Points on a hilly landscape, in no order, each with its height.
A ball rolls from a point to the lowest of its 2 nearest points, and stops where none of them is lower. Distance is the straight distance between rows; heights are no part of it.
Kog: [174 105 136 152 131 164 151 141 172 103 191 126 108 118 107 102  77 128
  83 108]  (h 282)
dag: [172 144 151 162 112 145 145 135 142 121 156 115 159  98 121 145  96 132
 134 121]  (h 141)
poz: [104 155 105  86 171 122  97 164 108 149 141 162 122 152  87 124 134 134
 111 163]  (h 761)
Gumi: [176 140 177 147 115 129 129 126 163 142  65 138 184 130 200 131 185 122
 134 140]  (h 665)
zemu: [107 134 120  82 107 120  75 161 132 123 194 132 190  98 140 121 117 139
  71 105]  (h 209)
Fozo: [129 117  96 113  86 138 112  88  97 131 118  84 114 120 105 138 160 162
 141  90]  (h 636)
ter: [109 114  88 113 143 140 118  92  60 149  68  83  97 158 113 107 141 115
 146  80]  (h 352)
Basak: [ 97 102  80 133 144 146  86 116  99 113 131  85 116 149 150 155 121 153
 146 131]  (h 469)
pulo: [113 106 160 106 163  78 110  89 162  92 123 126 123 131 113 142 152 140
  97 172]  (h 311)
merez: [132 127 171 140 120 160 153 105 148 151  67 125 155 131 166 135 141 131
 133 119]  (h 633)
dotor: [152 125 159 131 131  68 136  89 149 113  83 129 191 130 174 142 166 138
 129 152]  (h 704)
doz: [173 138 149 157 142 100 176 129 154 106  75 159 114 115 108 138 154 128
 148 163]  (h 160)
bel: [139 134 115 165 158 157 151 142  94 159 100 147  63 152 129 106  98 117
 183 121]  (h 111)
sarar: [123  99 105 131 162 135  93 127 125 131 117 122 135 163 144 151 169 163
 147 170]  (h 444)
lud: [109 142  97  64 198  70  82 139 124 120 159 116 139 153 129 152  95 155
 106 184]  (h 749)
rosu: [ 79 139  68  88  90 111 110 134  71 149 122  69  59 140  76 128 137 130
 166  56]  (h 651)
solop: [115 101  97 131  87 161 163 130 117 140 146 107  70  80  87 107 107 104
 170  89]  (h 231)
mag: [119 105 168 124 182 138 107 124 187  89 127 153 164 103 128 105 129 105
 121 189]  (h 221)
pifar: [102 145 117  52 198  89  49 143 117 134 152 141 127 173  84 125 140 132
 111 185]  (h 755)
kib: [133 129 130  96 177 160 132 152 126 160 107 191 139 127  87  93 144 129
 113 158]  (h 768)
luv: [176 176 192 174 149 130  81 127 144  95 131 171 185 116 170 102 150 101
 156 140]  (h 493)
kibi: [110 135  92 122 144 118  96 117  78 118 122 141  89 195 124  96 186 126
 121 117]  (h 316)
kor: [ 94  95  92 155 130 114 126 134 122 120 150  81  78 142 153 165  97 132
 139 133]  (h 485)
Bise: [136 136 120 101 186  89 121 150 136 123 170 146 134 143 134 135  63 154
  94 161]  (h 743)
rap: [ 83 122 136 130 105 106 152  99 120 107 112 119 126 109 120 136 131  97
  88 124]  (h 208)
dite: [119 110 140 138 127 144 101 112 111 149  93 123 115 111 101 132 179 167
 144  86]  (h 622)
kame: [162 147 158 179 129 160 117 141 145 106 119 163 165 113 178  95 158 118
 164  96]  (h 427)
Kivam: [ 94 138 155 159 126 107  75 147 131 119 176 113 125 111 122 189 133 151
 117 130]  (h 585)
difef: [153 106 161 168 154 148 164 165 164 109 108 173 105 103 109 120 129 135
 141 122]  (h 88)
lilus: [ 93  81 135 134 118 141 158 117 149 125 117 111 128 128 163 132 109  97
  73 134]  (h 175)
totet: [211 199 202 164 126 127 110 135 184 120 123 162 204 132 178 128 154 115
 156 127]  (h 540)
Zufan: [101 135  60  78 125  95  76 163 105 107 146  75  83 122 111 132 128 137
  91 131]  (h 292)
kipi: [141 150 158 122  83 121 132 145 127 170 148 150 166 120 114 158 161 141
  99 161]  (h 492)
diren: [117 114 140 158 118 183 128 120 121 139 101 118  86  76 100 113 124 100
 169 101]  (h 257)
bido: [ 91 131 118 134 124 108 136 153 156  75 178 149 158 112 122 149 101 155
 141 118]  (h 454)
didi: [125 100 103  94 140  84 101 123 108 135 133 131 182 148 174 115 150 155
  98 138]  (h 133)
Soko: [162  93  93 120 132 137 153 165 170 101 178 102 130  97 100 148  66 153
 111 109]  (h 262)
fike: [181 155 168 168 130  94 158  97 159  90 102 117 181 124 164 155 110 138
 157 138]  (h 744)
veli: [100 123 100 118 159 103 115 103  90  96  97 110 117 116 127 110 133  99
 109 130]  (h 243)
zavup: [ 49 136 138 109 128 151 116 130  86 179 114 118  64 182 109 132 117 108
  97  96]  (h 87)
Vala: [122 121 130  88 132  80 122 135 147 117 154 147 112 125  81 127 146 156
  73 140]  (h 331)
rekap: [ 95  96 131 140 169 147 136 137 160  86 118 166 114 109 106 105 138 124
 128 142]  (h 144)
Zotif: [141 111 159 177 110 163 130 116 190  69 162 117 154 140 157 142 135 104
 119 157]  (h 323)
Degut: [113 146 147 135 179 121 136 106 115 140  52 146  99 194 112 133 180 101
 144 176]  (h 364)
manu: [182 171 151 171  93 169 159  94 133 152  73 149 100 126 161  93 129  97
 176 102]  (h 217)
dogo: [ 95 110  62 115 104 110 175 149  97 118 129 121  47 107  88  93 109  99
 163  92]  (h 216)
pupom: [ 92 118  82 103 120 103 160 199 131 149 149 116  74  97  96 142  69 144
 152  88]  (h 232)
Rupel: [141 103 121 138  69 166 178 101 136 157  82 103 138 137 159 147 150 126
 145 146]  (h 657)
Rara: [ 99 144 163 147  64  96 157 105  95 150 128 132 105 125 133 141 136 113
 102  98]  (h 237)
genav: [ 81 176 100  65 143 124  91 167 104 127 168 158 127 123  88 119 112 141
 111 113]  (h 765)
refi: [157 136 115  91 157 104 152 137  90 176  95 158 139 144 110 125 107 170
 125 131]  (h 722)
Boki: [ 83 154 152 133 111 151 113 130 111 157 171 138  69 156 108 143  97 156
  98  93]  (h 70)
Somop: [ 87 131  68  92 118  97  87 112  92  84 152 137 137 172 140 105 174 126
 126 130]  (h 296)
mipap: [166 131 147 164 111 132 180 104 142 130  88 105  94 100 110 160 126 110
 143 165]  (h 224)
nako: [120 123  99  95 107 114 143 124 122 131 146 127 153 158 148 133 107 172
 105 101]  (h 84)
baz: [122 132 124  78 137  85  71 110 112 128 164 117 213 105 160 116 137 136
  84 138]  (h 176)
tene: [176 135 144 160 138 195 161 125 146 149  68 136  80 139 142 114 131 117
 182 138]  (h 164)
zuru: [189 145 156 165 113 152 124 149 160 106 211 109 202 121 130 138 102 130
 105 105]  (h 185)
fub: [172 147 175 130  97 114 126 137 156 137 137 134 228  89 137 142 157 115
 117 155]  (h 518)
nufa: [ 84 153 157 133 145  74  76 124 132  98 165 134 155 108 132 159 129 121
 126 161]  (h 568)
vufa: [124 101 128 144  96 144 179 135 111 201  98 104 131 117 165 129  84 125
 178  79]  (h 686)
fudi: [179 114 112 131 124 163 123 113 127 123 121 125 131 114 126 101 160 105
 105 184]  (h 366)
nar: [118 127 126  90 134 129  93 131 119 139 124 162 185  99 130  92 179  86
  88 173]  (h 787)
zimep: [144 118 152 170  92 165 174  98 168  84 109 121 106 121 132 133 135  94
 150 145]  (h 274)
felim: [174 134 124 167 133 128 161  93 147  80 103 132 148 141 184 113 105 139
 157 105]  (h 775)
Kela: [116 146 130 118 102 149 163 113 126 139 168 123  68 150 104 130  64 142
 116 103]  (h 86)
Sev: [ 96 108  73 110  77 126 104 121  98 131 146  62  79 103 116 136 125 145
 126  71]  (h 645)
Zul: [101 157 119 122  77 134  90 164 118 116 210 114 139  95 125 140 101 125
  88  96]  (h 230)
Fep: [140 101  84 118 108 151 170 171 157 134 166  99 112  92  95 145  53 154
 173  92]  (h 245)
somi: [202 152 157 133  77 150 202 109 151 133 121 160 146 126 136  94 123 101
 116 128]  (h 290)
Mure: [ 83 119  61 122 118 116 173 160  77 163 103 128  75 137 100 126 122  83
 186 104]  (h 200)
vune: [130 122 193 154 137 143 135 109 209  72 135 131 204 139 172 146 145 123
 137 143]  (h 376)
suze: [ 87 118 163 161 124 143  95 120 124 137 114 108 130 110 130 163 148 147
 132 115]  (h 603)
tutun: [ 89 138 118 150 152 158 134 126  82 163 103 114  60 157 101 141 101  92
 165 144]  (h 77)
Nali: [ 96  92  71 128  92 143 160 136  88 153 103 121 102 146 129 128 159 132
 185  93]  (h 167)
loza: [146 150 150 167  85 135 155 127 127 142 188 102 106 100 109 150  59 124
 124  92]  (h 99)
kezi: [126 112  95 130 180 134  80 119  69 134  86 121  71 163  92  92 167 122
 125 104]  (h 332)
semim: [135  82 135 140  76 161 184 110 149 176 107  90  93 125 137 132 127 125
 151 101]  (h 674)
godeg: [142 140 153 190 125 156 108 150  88 170 117 132 125  76 135 123 125 106
 158  96]  (h 310)
Gativ: [222 146 152 172  79 149 170  97 154 118  93 132 104 136 171 105 157 109
 146 108]  (h 258)
Zep: [118 124 157 119 164 101 130  70 148 124  66 129 126 171 126 141 161 120
 116 190]  (h 340)
nemol: [118 122 134 134 121 137 134 139 136 141 125 141 152 146 151 164 161 138
 125 186]  (h 470)
Vuz: [113 147 172 117 110  90  90 126 156 104 180 148 212 105 124 151 171 107
 122 170]  (h 546)
deso: [189 171 213 151 123 112 133 148 199 106 134 139 252 113 156 142 166 107
 140 132]  (h 555)
fuvep: [ 71 166 148 120 156 143 132 100 100 139  95 147  94 165  92 131 100 113
 131 129]  (h 103)
Sabo: [111 132  80  95 127  74  84 105 105  66 154 103 128 120 126 119 143 128
 101 139]  (h 275)
Beza: [115  90 171  87 215 104  82 118 172 101 135 163 129 127  85 112 144 138
 111 185]  (h 281)
zod: [160 124 138 124 189 118 124 128 130 143 132 149 157 141 137 125  92 170
 125 151]  (h 733)
Vof: [ 81 134  75  82  89  92 134 212 126 158 153  90  52 114 111 136 111 125
  97  89]  (h 241)
Rusov: [ 99 113 148 139 135  97 143 130 180  63 170 152 193 148 163 139 108 129
 125 140]  (h 428)
dusap: [153 122 143  90 160 102 104 143 123 135 131 189 177 117 122  76 169 135
 107 147]  (h 778)
mabo: [164 117  99 134 161 171 108 110 124 126  86 129 129 149 150 102 157 129
 147 166]  (h 405)
guv: [144 156 141 179 139 147 107 139 104 132 149 165 131 135 163 107 123 120
 156 114]  (h 368)
zov: [ 81  94 128 115 150 177 147 110 134 156  87 109 100 146 136 126  99 108
 105 141]  (h 140)
bapam: [162 115 114 113  95 135 138 114 123 137 141 139 108 127  92 111 168 134
  80 141]  (h 343)
kaze: [112  93  69  88 119 145 152 145 103 151 137 127  98 162 133 112 110 158
 138  84]  (h 122)
dagu: [145 135 128 145 110 139 136 122  88 182 135 115 139 127 163 134  65 145
 135  81]  (h 700)
vebat: [131 105  64  85 133 106 117 160 124 108 149  78 109  83  96 142  81 159
 109 120]  (h 283)
nafum: [180 169 118 125 120 118 154 120  82 175 120 146 142 137 140 122  93 133
 122 134]  (h 713)

Where does a ball stop that starts at each point below?
lud | merez
fudi | difef
bido | difef
totet | nako
solop | nako
Zep | difef

Call two points neighbours if one is among the 2 nearest of the other. Go from one point of each pair to the other, from neighbour to neighbour, staying as low as possible. Name the highest point that can't be avoided.
Boki, tutun | fuvep
pupom, difef | Degut
pupom, Boki | Kog
